Points on a hilly landscape, in no order, each with its height.
A ball rolls from a point to the lowest of its 2 nearest points, and stops where none of them is lower. Distance is the straight distance between rows; heights are no part of it.
suvur: [ -5  -4 -23  -2 -15 -11  15   6 -27 -18 -16 -12   2  18  15 -22 -11   7
  26 -24]  (h 1.52)
pidol: [  2  16  -2   4  -3   8  13  -3  18  -3   7  12  -2  -2 -36 -11 -18 -16
  11   3]  (h 1.55)
geke: [ -6  23   7  -8  -4  19 -15  19  35 -11  18 -16 -15 -10  -4  29  13   0
  -1   6]  (h 1.21)
Nok: [ -1  21   6  -3   6   7  -9  18  21 -14   8 -30  -4  -9  23   9  30  -8
 -18  -7]  (h 2.89)
kogu: [ 11 -17 -20   7  -5 -22  10 -10 -31   5 -22   7   6  12  25 -33 -16   2
   4 -17]  (h 2.48)
zubu: [ -9 -15  21  12 -19 -32   9  17  -5   9  35   7  14   5   0   8 -37   8
  -1   4]  (h 3.34)
Lopa: [ -2 -15   8  11 -19 -33   7   4  -8  14  23  25  10  11  -3   3 -54   9
   2  11]  (h 3.46)
ligot: [  4   3  17  17  -8   9   3 -11  15  -1   5   4   2 -17 -36  10   7  -6
  -5  -7]  (h 1.08)
muba: [-11 -18  31  18  -5   5  19  -1 -15 -10  17 -30  28  -3  -4   1  33  -4
  -4 -17]  (h 3.19)
vad: [ 12 -26 -14  -1   8  -5   6 -23 -35  16 -25   9   8  10  14 -26  -1   0
   3  -5]  (h 1.76)
mez: [ -7  20 -20 -10  -6 -15 -13  12  10 -13  -6   8 -27   3  27  12 -26  20
  10   3]  (h 2.47)
Nal: [ 18  -7  -6  -1  24   3 -14 -15  -3  20 -12   6  -2  -1  31 -10  14 -14
 -26   9]  (h 5.61)
ser: [-15 -12  28 -10  22  18  14  -7  -4  15   9   3  19  11 -38 -12  15  -7
  18  20]  (h 2.27)
zopur: [ -4  36 -31 -19  14   9   9  12   6 -14  -1  -4  -8  20  10 -34  -9 -19
  14   1]  (h 2.28)
ramel: [ -6 -12  10  -3  -6   5 -21   8   8   2   2 -11 -10 -10   6  37  14  23
  -2   5]  (h 7.11)
kezed: [  3  21   1   7   7  -7  -1   6  27   1   8   7  -7 -10  18   3 -14 -22
 -28  17]  (h 5.39)
Zum: [ 11  -2 -12   3 -16   3  -9 -16   2  -4 -28  13 -15 -18 -16  26  16  22
   0 -26]  (h 4.33)
rop: [ -6 -29   2   3 -12  -5   3  -2 -31   6   3   7  12  12 -10   0 -15  17
  23   1]  (h 3.08)
zul: [ -7 -21  27   1  13 -10   9   9 -24  21  33  -2  31  23  -2 -14 -13 -10
   1  21]  (h 3.79)
menen: [  5 -22   9   3  13  13   2 -30 -27   7 -18  -7  15   0  -4 -12  38  -1
 -11  -8]  (h 3.32)
subu: [  8 -30  16  12  -1 -12  -6 -13 -19  15  -6   0  12  -8  13   3   6   9
 -16  -2]  (h 6.76)
Piba: [ -9 -13  25   6  14   4  19 -20 -13  18   6  22  17   8 -44 -22  -3  -7
  14   6]  (h 1.99)
mik: [ 12  16 -27  -5  -3  16  -2 -15  16   2 -16  39 -15  -1 -41   4 -19  -4
  16   4]  (h 2.15)
sav: [-18   1   7  -5 -11  -8 -16  29   1 -18  11 -20 -11   3  20  28  -8  28
  17   4]  (h 2.94)
zoki: [  7  23  -6   2  -6  19   2  -8  31  -3   2  26 -11 -11 -48  10 -16 -13
   8   9]  (h 1.77)
zus: [  2 -25   3  -2  14   0  13 -18 -34  15 -11   4  18  15  -5 -30   4  -2
  10   0]  (h 2.45)
fesem: [  9  17   4  -6  13  26  -7  -5  19   2   5  -9  -2  -9  -8  -2  31 -18
 -19   1]  (h 3.21)
zukot: [ -4  -1  -7 -19  17   6  -2  10 -10  10   6   5   2  22   2 -20 -18  -8
  20  24]  (h 4.66)
livi: [-19 -12  22  12 -29 -23  11  27  -4  -7  39 -11  15   3  -8  20 -26  19
  17  -2]  (h 3.24)
sokun: [ -1  30   1 -11  11  26 -11  14  30  -8  17 -16  -9  -4   5   6  25 -17
 -13   4]  (h 2.07)
mazik: [ 12   0   2   8  -2  -8  -8 -15  19   7 -11  12 -13 -21   2  14   4   4
 -24  -2]  (h 4.75)
lik: [ 15  -3 -24   1  -3 -10   0 -19  -6  11 -23  27  -9   3   7 -17 -24  -1
   0   5]  (h 5.49)
nivo: [ -5  14   9  -6  -7  26 -12   8  25 -12  11 -17  -9 -13 -18  30  28   5
   1  -3]  (h 1.61)
zivid: [-13  10  -5  -6 -13 -18 -13  20   6 -16   0  -6 -21  -1  21  22 -20  28
  13   1]  (h 2.72)
Libul: [ -3  43 -16   0 -13  -7   7  13  38 -24   2  -2 -19 -11   4   4 -11 -11
 -10  -7]  (h 2.46)
fizav: [  4  -9 -14  -6   2   0 -10  -5 -11  14  -5  20  -7  11   3  -7 -27   4
  13  19]  (h 5.05)
Tabe: [ -2   1  -5 -25  27  18  -5  -2   2  22   1  17  -2  18  -9 -19  -6 -12
  17  33]  (h 5.09)
lodab: [ 14   3  -6  -2  13  12  -1 -14   1   9 -10   0  -1  -2   1 -14  19 -13
 -13  -1]  (h 4.40)
Tataz: [ -2   3   0  -6   9  -1   9  12  -2   8  16   6   8  16  -3 -21 -27 -18
   9  23]  (h 4.39)
Muso: [ -7   1  19   8  12   8  25 -21   3  10   1  21  11   1 -56 -23  -2 -13
  12  -2]  (h 1.79)
miri: [ 13   9  -4   7  25  -6   0   4   1   2  -2 -14  11  -7  39 -17  17 -29
 -33  -7]  (h 6.77)
vir: [ -4  -3 -15 -21   2  30 -23  -2  -2   5  -4   7 -13  10 -11  16   7  17
  21  11]  (h 2.19)
muvip: [ -3  23 -32 -18   0  11  -4   7   3 -13  -5   5 -17  17   7 -14 -16   2
  22   1]  (h 1.44)
tek: [ -6  10   3  -7  -7  10 -11  12   8 -19   0 -32  -6  -6  16  19  39   9
  -6 -16]  (h 2.39)
zodaf: [  1  13 -26 -23  -4  28 -19  -3   7  -3  -7  17 -18   6 -20  16   1  16
  23   0]  (h 1.80)
vidi: [-10   1 -16   3 -21 -17  12  17 -17 -27 -11 -25   2   9  20  -6  -1  14
  21 -28]  (h 0.91)
ded: [  9  -5   8  15  20 -31   6  12  -6   6   3  -9  18  -7  43 -14   0 -21
 -38  -4]  (h 7.10)
sapez: [-17 -12  14   8 -23 -16   1  22  -4 -11  18 -12   4  -2   1  25 -16  25
  18   0]  (h 3.15)
zumor: [ -7  37 -12  -5 -13   8   6  15  31 -21  12  -6 -14  -1 -17   1 -16 -12
  10  -1]  (h 2.14)
nup: [  9  10 -16   8   0 -36   9   2   5 -13 -22  -3 -16 -15  42  -7   5   0
 -31 -20]  (h 6.61)
Penu: [ 12  -7  -4   5  -8  16  -5 -30  -8  -1 -28  18  -3 -10 -37  16  24  13
   4 -21]  (h 4.17)
nilir: [ 10  21 -29 -15  -5  21 -14 -12  19   0 -11  32 -24  -3 -20   9  -8   6
   6   1]  (h 2.29)
Lonof: [ -6  -3   3  -3 -14   9   0   3  -5 -19  -5 -27   5  -6   0  15  32   9
   5 -21]  (h 1.92)
Zesu: [ -1   8  22   7  -5  25  -4  -3  23  -4  12  -8   1 -15 -40  20  17  -6
  -1   2]  (h 1.36)
duvo: [ 11   7 -13   3 -11  -7  -8 -11  20  -1 -20  17 -23 -20  -5  20   6  10
 -16 -17]  (h 4.52)
bobon: [ 16   6 -10   3  21  -6  -9  -4   3   8 -10   2  -3  -6  40 -11  10 -19
 -36   1]  (h 6.32)
pavok: [  0 -33  29  14  -8  -8  -6  -9 -14  12   7  -5  14 -12   1  25  13  20
 -13  -2]  (h 6.90)
Ves: [ 13   1 -29  -3   3 -18  -9 -11  -9   9 -24  20 -14   6  37 -17 -25  -1
  -7   2]  (h 5.89)
komal: [ 14 -15 -16   2   7 -24 -13 -11 -15  14 -27  13 -10  -1  43  -8  -7   7
 -20   0]  (h 6.25)
Vatu: [ -4  29  -5   0  -8  10  18  13  25 -13  14   0  -1   0 -34  -9 -20 -19
  18   4]  (h 1.83)
gera: [ -6  32 -12  -5   8   2  16  26  10 -22  14 -21   7  13   9 -28  -9 -29
   8  -1]  (h 2.88)
Fonit: [ -7 -32   6  -4 -14  -2 -18   1 -22   9   1   4   6   7   0  22 -14  26
  19  12]  (h 2.90)
kip: [ -8  -6  14  -6  17 -11  18  21 -16  14  29  -1  28  26   0 -30 -25 -17
  10  22]  (h 4.11)
zed: [  6 -21   3   9  -2  12   2 -33 -20   9 -21  16   7  -3 -34  -1  11   8
   5  -9]  (h 4.03)
Gezig: [  8 -23   4   9   4 -21  -5  -3 -19  12 -10  -4   9  -1  36  -3   3   3
 -18  -7]  (h 6.57)
liv: [  3  10   8   5  -2 -12  -6  -2  38   6   3  16 -22 -30  -3  30  -5   0
 -33  16]  (h 5.04)
manan: [ -8 -14  -3 -12  -3  19 -28   6  -7   8   6   2  -6   9  -1  26  -6  22
  24  22]  (h 2.59)
bogu: [  2   5  19  13   9  16  11 -28   6   8  -1  12   7  -9 -50 -12  14 -15
  -4  -4]  (h 1.49)
rom: [ -1  15  13   7   5 -13   1  22  23 -11  11 -24  -4 -16  25  12  13 -10
 -26  -2]  (h 3.33)
teper: [-12 -15  28 -10  24  19   9   6  -9  12  19 -12  22  12 -17  -8  17 -12
  11  24]  (h 2.65)
mipuf: [  9 -26   4  12   3   3   8 -39 -28   9 -25   9  10  -3 -19 -16  21   3
  -3 -19]  (h 3.83)
buze: [ 12  -7 -15   6   5 -38  -2  -4  -7   4 -26   9 -17 -11  45  -4  -5   8
 -30  -9]  (h 6.46)
Pil: [-15 -16  24   9 -12   1  10  14 -11 -11  23 -27  21   1  -3  10  11   7
   9  -5]  (h 3.42)
Peki: [  7  -1 -35  -3  -9 -11   9  -8 -24  -7 -27   2  -3  13  19 -30 -13   1
  17 -21]  (h 2.11)
peti: [  1 -21  18   7   1  11   5 -17 -17  -2  -6 -22  18  -6   0   1  41  -1
 -12 -14]  (h 2.69)
pomip: [ -6  -1  14   8  -3  -5  10  17  -1  -4  19 -16  15   3   2  -5  -7  -9
   0   3]  (h 3.41)
voga: [ -4 -23  30   0  20   6   2   5 -20  20  24  -8  28  12  -2  -7   8 -10
  -4  22]  (h 3.28)
dob: [ -1  18  11   5   1  -1  -8   8  39   1  16   7 -14 -19   3  19  -6 -12
 -27  19]  (h 5.20)
sosu: [ -9  -5  -7  -1 -22   2  10   6 -16 -22  -8 -24   6   1   2   3  17  15
  18 -28]  (h 1.51)
nosus: [ -5  31 -32 -16  -2   1 -13   7  11 -15  -4  12 -26  14  23  -1 -27  11
  12   3]  (h 2.08)
budo: [ -3  17  -3   3  -1   1  16  15   6 -13   8 -19   6   5   4 -20  -3 -20
   3  -8]  (h 3.14)
Sabu: [ -3 -24  22   9 -10  -8  -9  -4  -4   5  -5 -12  -1 -18   5  34  25  24
 -11  -6]  (h 6.99)

For each start below, name the point where the ball stops.
Ves: ligot
miri: sokun
rom: vidi
voga: ligot
liv: peti
Sabu: ligot
sav: muvip
pomip: muvip
nup: sokun

Call two points neighbours if one is among the 2 nearest of the other. Go from one point of each pair to the other, from neighbour to neighbour, staying as low as possible. Name the highest point that can't be avoided.
vad / sokun: Nok
pidol / zodaf: nilir
muvip / peti: Pil
ligot / geke: nivo
vad / vidi: kogu
